Each scene shows the same named points in several views. A view is turned or mirrored, and shifted as a whole, has a little noise and may leave points out.
In the rows, zero is written as 128.

Scene 1
View 1
q_971: [109 164 131 168 113 143 154  91 188 144 135 120  93 104 111 184 126 188
 132 212]
q_749: [135 165 135 129 111 172 128 129 182 143 129 130  93  91 129 205 117 159
 133 198]
q_901: [132 148 118 149 126 122 164 109 155 107 149 124 116 126 120 149 112 146
 142 172]
q_866: [167 141 105 151 131 125 172 144 169  92 148 105 114 107 124 131  86 129
 146 174]
q_705: [158 155 135  88 120 176 113 148 136 117 137 148 123 110 146 198 112 112
 140 155]
q_414: [151 143 113 142 131 125 164 128 156  97 150 119 121 122 124 140  98 130
 146 167]
q_52: [149 142 119 117 133 131 151 125 131  93 149 131 130 133 130 152 106 114
 149 147]
q_591: [148 135 113 121 139 109 162 113 113  75 160 134 146 152 131 128 104 105
 151 129]
q_197: [152 146 126 114 131 143 140 129 132  99 146 138 131 127 133 163 105 115
 145 149]
q_795: [ 93 159 141 136 119 134 136  69 141 136 142 150 117 142 120 191 141 166
 134 173]
q_144: [ 86 158 148 112 125 137 122  64 103 131 144 171 138 164 125 199 148 147
 137 145]
q_394: [193 129 115  80 141 139 140 166 108  63 155 137 151 132 150 135  84  63
 152 113]
q_766: [160 144 119 118 132 138 147 137 139  93 149 129 128 123 133 153 100 113
 144 153]
q_395: [146 148 127 118 126 146 138 127 143 107 143 136 123 121 131 172 109 123
 143 159]
q_635: [110 158 151  92 122 158 108  93 114 133 139 171 134 146 135 212 138 131
 137 145]
q_318: [102 161 134 154 118 136 148  81 161 133 140 136 107 127 115 183 131 173
 136 187]
q_988: [163 143 120 114 130 140 148 140 141  93 148 130 130 123 134 152  97 109
 147 152]
View 2
q_866: [151  93 139 147 137 149 136 144  83  98 139 109 124  96  94 131 114 120
 139 122]
q_971: [172  89 128 131 153  70 186 134 106  94 183  47 114  36  86 128 128 115
 144  87]
q_766: [122 130 132 132 113 125 139 143  93 100 134 110 150 102  82 131 118 128
 109 110]
q_749: [143  76 105 121 121  75 182 150 112  95 171  75 126  42  85 121 116 150
 115  66]
q_795: [138 156 138 115 133  52 187 121 113 100 168  38 141  55  73 131 139 106
 119  95]
q_414: [153 107 144 142 136 136 139 141  84  98 140 100 128  94  91 135 118 112
 136 124]
q_591: [113 177 155 135 121 133 130 127  86 106 121 101 155 122  81 137 130  99
 115 137]
q_635: [ 94 178 125 105  94  53 183 130 121 102 150  63 169  68  66 125 134 131
  82  78]
q_318: [154 126 137 124 139  68 183 128 108  99 172  46 129  48  82 129 135 108
 134  94]
q_988: [119 130 131 131 113 128 138 143  92  99 132 112 148 102  84 130 116 129
 109 107]
q_395: [122 130 130 124 113 106 157 139 100 100 142  93 149  87  81 128 121 128
 107  95]
q_52: [118 150 139 129 115 120 143 136  95 100 132 100 152 103  82 133 125 119
 109 114]
q_901: [150 126 146 134 138 111 153 131  93 100 151  78 131  80  87 133 129 106
 136 116]
q_394: [ 84 159 132 130  84 160 111 148  85 102 100 149 171 145  82 134 110 140
  83 119]
View 3
q_395: [152 132 127 150 106 141 112 119 155 140 101 164 126 161 166 130 163  88
 129  95]
q_866: [147 158  92 115  83 119  89 125 173 111 118 176 127 193 196 124 150  89
 124 113]
q_591: [147 108 102 148  82 124 125 109 150 102 104 145 161 161 156 137 130  68
 156 126]
q_635: [150 104 172 191 135 169 127 120 147 174  81 132 128 128 136 133 167  76
 132  71]
q_988: [156 139 118 145 100 136 116 114 152 135 101 179 128 162 168 136 166  95
 129  98]
q_414: [145 147  98 124  85 124  90 128 173 111 117 163 129 187 192 123 145  83
 124 110]
q_749: [152 163 149 147 129 156  81 136 176 176  97 167  87 168 191 117 185 100
  92  56]
q_795: [134 117 165 174 132 164  87 144 178 157 100 102 113 149 169 115 142  56
 120  72]
q_197: [153 128 122 151  99 141 121 113 147 131  96 167 136 158 157 137 160  87
 135 100]
q_394: [168 120  90 141  72 120 161  83 119 107  94 208 166 155 136 157 169 104
 163 132]
q_971: [137 158 148 145 127 154  55 155 200 162 113 124  88 179 209 104 152  73
  94  62]
q_766: [154 135 110 141  94 132 118 112 152 127 104 176 136 166 166 135 162  92
 136 107]
q_901: [141 138 117 141  97 134  88 132 178 125 114 138 126 175 187 119 141  72
 124 100]
q_144: [137  91 174 193 134 171 114 132 161 162  87  94 134 129 142 127 139  53
 139  78]
q_705: [165 136 142 161 118 154 131 109 139 164  85 189 120 146 149 138 196 109
 126  78]
q_52: [151 123 115 151  95 136 119 113 153 127 102 160 142 161 161 135 150  84
 138 107]
q_318: [135 134 152 158 126 156  74 146 189 157 110 112 105 165 188 111 144  66
 108  69]
View 4
q_395: [106 136 101 122 120 136  90 157 157  83 111  90 112 131 177  91  96 130
  99 150]
q_988: [109 146 122 136 117 143  83 156 157  79 126  93 126 123 175  96 112 137
  94 150]
q_318: [113 119  65 108 145 101 123 148 141 114  50  74 101 151 192  76  75 133
 102 152]
q_749: [ 98 131  76 127 143 116 101 169 184 101  89  63  61 142 210  77  65  93
 118 150]
q_766: [107 143 121 133 121 140  86 157 158  83 124  90 125 124 175  96 111 140
  95 149]
q_197: [105 135 107 126 115 145  86 154 150  78 124  95 122 128 165  92 105 138
  96 148]
q_144: [109  96  33  76 103 135 113 133 114  87  75 109 115 160 136  77  66 149
  95 144]
q_591: [119 144 123 123 112 144  89 140 129  79 116 108 166 123 148 100 128 172
  81 151]
q_705: [ 93 127  88 120 102 157  76 165 171  68 144  96  85 128 170  89  79 106
 111 147]
q_394: [ 98 155 147 140  93 176  58 157 157  51 182 114 151 108 146 111 134 148
  88 149]
q_635: [102  98  35  83  98 147 102 142 127  80  95 107 103 156 141  78  59 131
 103 143]
q_414: [117 158 137 145 144 117  99 156 156 100  96  74 135 123 196  95 126 149
  93 154]

In a view up to two points have been moved. Name them for each view, in the order of its rows, or write -.
view 1 => q_414
view 2 => -
view 3 => q_988
view 4 => q_635

Scene 2
View 1
q_724: [151 127 119 133 105 158  89  93 121 132 150 102 145  79 106 123 146 101
 202 136]
q_58: [104 115  98 142 118 171 104  83 138 137 146 127 123 112 151 132 132  85
 159 134]
q_938: [134 116 114 138 112 162 100  83 125 131 145 115 138  92 130 123 143  94
 183 132]
q_440: [102 134  65 114 114 166  85 117 135 153 144 100 146 107 149 132 119 121
 196 203]
q_884: [ 85 105  88 135 128 173 113  78 138 145 140 131 129 127 179 132 130  94
 152 155]
q_857: [119 138  78 111 109 162  80 118 126 150 146  90 157  94 129 129 129 128
 209 199]
q_731: [145  83 164 150 129 159 128  41 101 129 143 133 149  98 143 105 175  87
 167  89]
q_413: [118 109 109 134 121 163 106  79 120 143 142 118 146 106 151 120 144 103
 178 149]
q_858: [ 52 129  48 157 109 193  97  98 193 125 153 152  70 134 176 165  98  48
 116 129]
q_375: [166 113 144 142 107 156  99  72 114 123 153 112 142  76 102 117 158  89
 191  99]
q_767: [ 99  74 133 147 146 167 139  39 112 145 132 141 150 130 194 109 158  95
 147 124]
q_417: [ 70 118  67 140 121 181 103  93 158 141 146 134 112 130 180 144 114  85
 146 160]
View 2
q_858: [180  80 122 114 175 115  88  93 101 133 121 129 105  74  33 194  80 125
 111 158]
q_375: [154 159  75  85 140 105 102 126 110 120 145 133 135 140 152  92  62 213
 155  78]
q_938: [155 126  97  89 133 113  99 126 109 129 154 126 136 145 128 121  79 183
 135  94]
q_417: [165  83 125 103 144 119  93 111 107 135 148 119 125 120  70 173  91 136
 112 132]
q_58: [162 108 104  96 141 111  96 112 110 132 151 127 125 131  98 135  85 155
 126 113]
q_884: [159  92 113  98 128 111  96 104 110 143 169 126 118 139  85 133 103 125
 115 122]
q_731: [160 166  57  82 133  93 100  94 111 131 165 147 106 145 140  40  87 182
 157  83]
q_724: [150 129  99  84 128 115 100 143 111 123 151 119 150 154 149 126  68 205
 137  79]
q_767: [158 117  84  90 122  97  98  79 112 149 186 142  94 148  94  63 117 119
 132 114]
View 3
q_884: [168 122  91 118 112 130  94 135 121 142 111 141 156 128 153 125 131 135
 128 119]
q_375: [153 105  64  97 140 202 127 116 152 162  86  99 145 210 128 169 145  91
 118 127]
q_731: [154 114  38  92 124 229 115  97 168 141 100  97 146 187 165 158 117 128
 111 138]
q_857: [183 114 100 133 116  98 105 130 115 188  78 118 161 154 117 175 153  91
 145 114]
q_440: [181 115 113 135 114  81 101 144 102 180  84 136 162 139 117 158 154  98
 145 107]
q_938: [160 112  82 109 127 160 113 129 133 159  96 119 151 175 132 153 144 103
 125 119]
q_413: [169 116  80 115 118 144 105 125 132 156  95 124 157 151 144 151 134 118
 130 122]
q_58: [157 117  90 107 125 149 106 144 119 140 112 139 152 155 138 124 143 119
 121 116]
q_724: [166 107  88 115 132 146 118 130 128 173  82 110 151 189 114 170 156  83
 131 115]
View 4
q_58: [121 140 171 138 157  91 127  95 149 134 158  93  87 149 149  99 108 146
  80 157]
q_413: [122 130 150 137 156 101 130 108 148 132 147  77 109 141 172 109 112 155
  94 151]
q_884: [ 99 150 172 151 159  98 117  79 164 115 171  89  87 137 150 118 116 148
  92 165]
q_857: [125 165 118  99 162 125 148 105 150 135 141  66 136 136 166  99 105 173
 108 181]
q_440: [111 183 126  99 165 127 147  87 160 127 152  71 125 134 153 100 109 170
 106 195]
q_375: [163  94 149 128 149  84 136 148 119 170 118  82 113 167 183  83  93 149
  71 121]
q_767: [108 100 181 185 151  82 103 107 152 109 162  81  90 139 185 135 121 139
  91 123]
q_731: [147  63 169 172 144  71 113 147 125 144 130  77 103 159 204 114 109 138
  78  94]
q_858: [100 183 219 145 158  75 122  46 170 135 195 135  35 157  87  87 108 128
  62 189]
q_417: [ 98 174 183 141 161  98 123  62 168 118 180 102  75 140 127 106 113 146
  88 184]
q_938: [137 127 151 127 153  94 138 118 140 147 138  84 108 153 167  94 103 152
  82 146]
q_724: [150 126 136 109 155 100 146 130 129 160 124  74 124 156 172  84  96 159
  84 149]

In a view up to two points have been moved. Name them for each view, in the order of its rows, or write -.
view 1 => q_857, q_731
view 2 => q_417
view 3 => q_884, q_724
view 4 => q_767
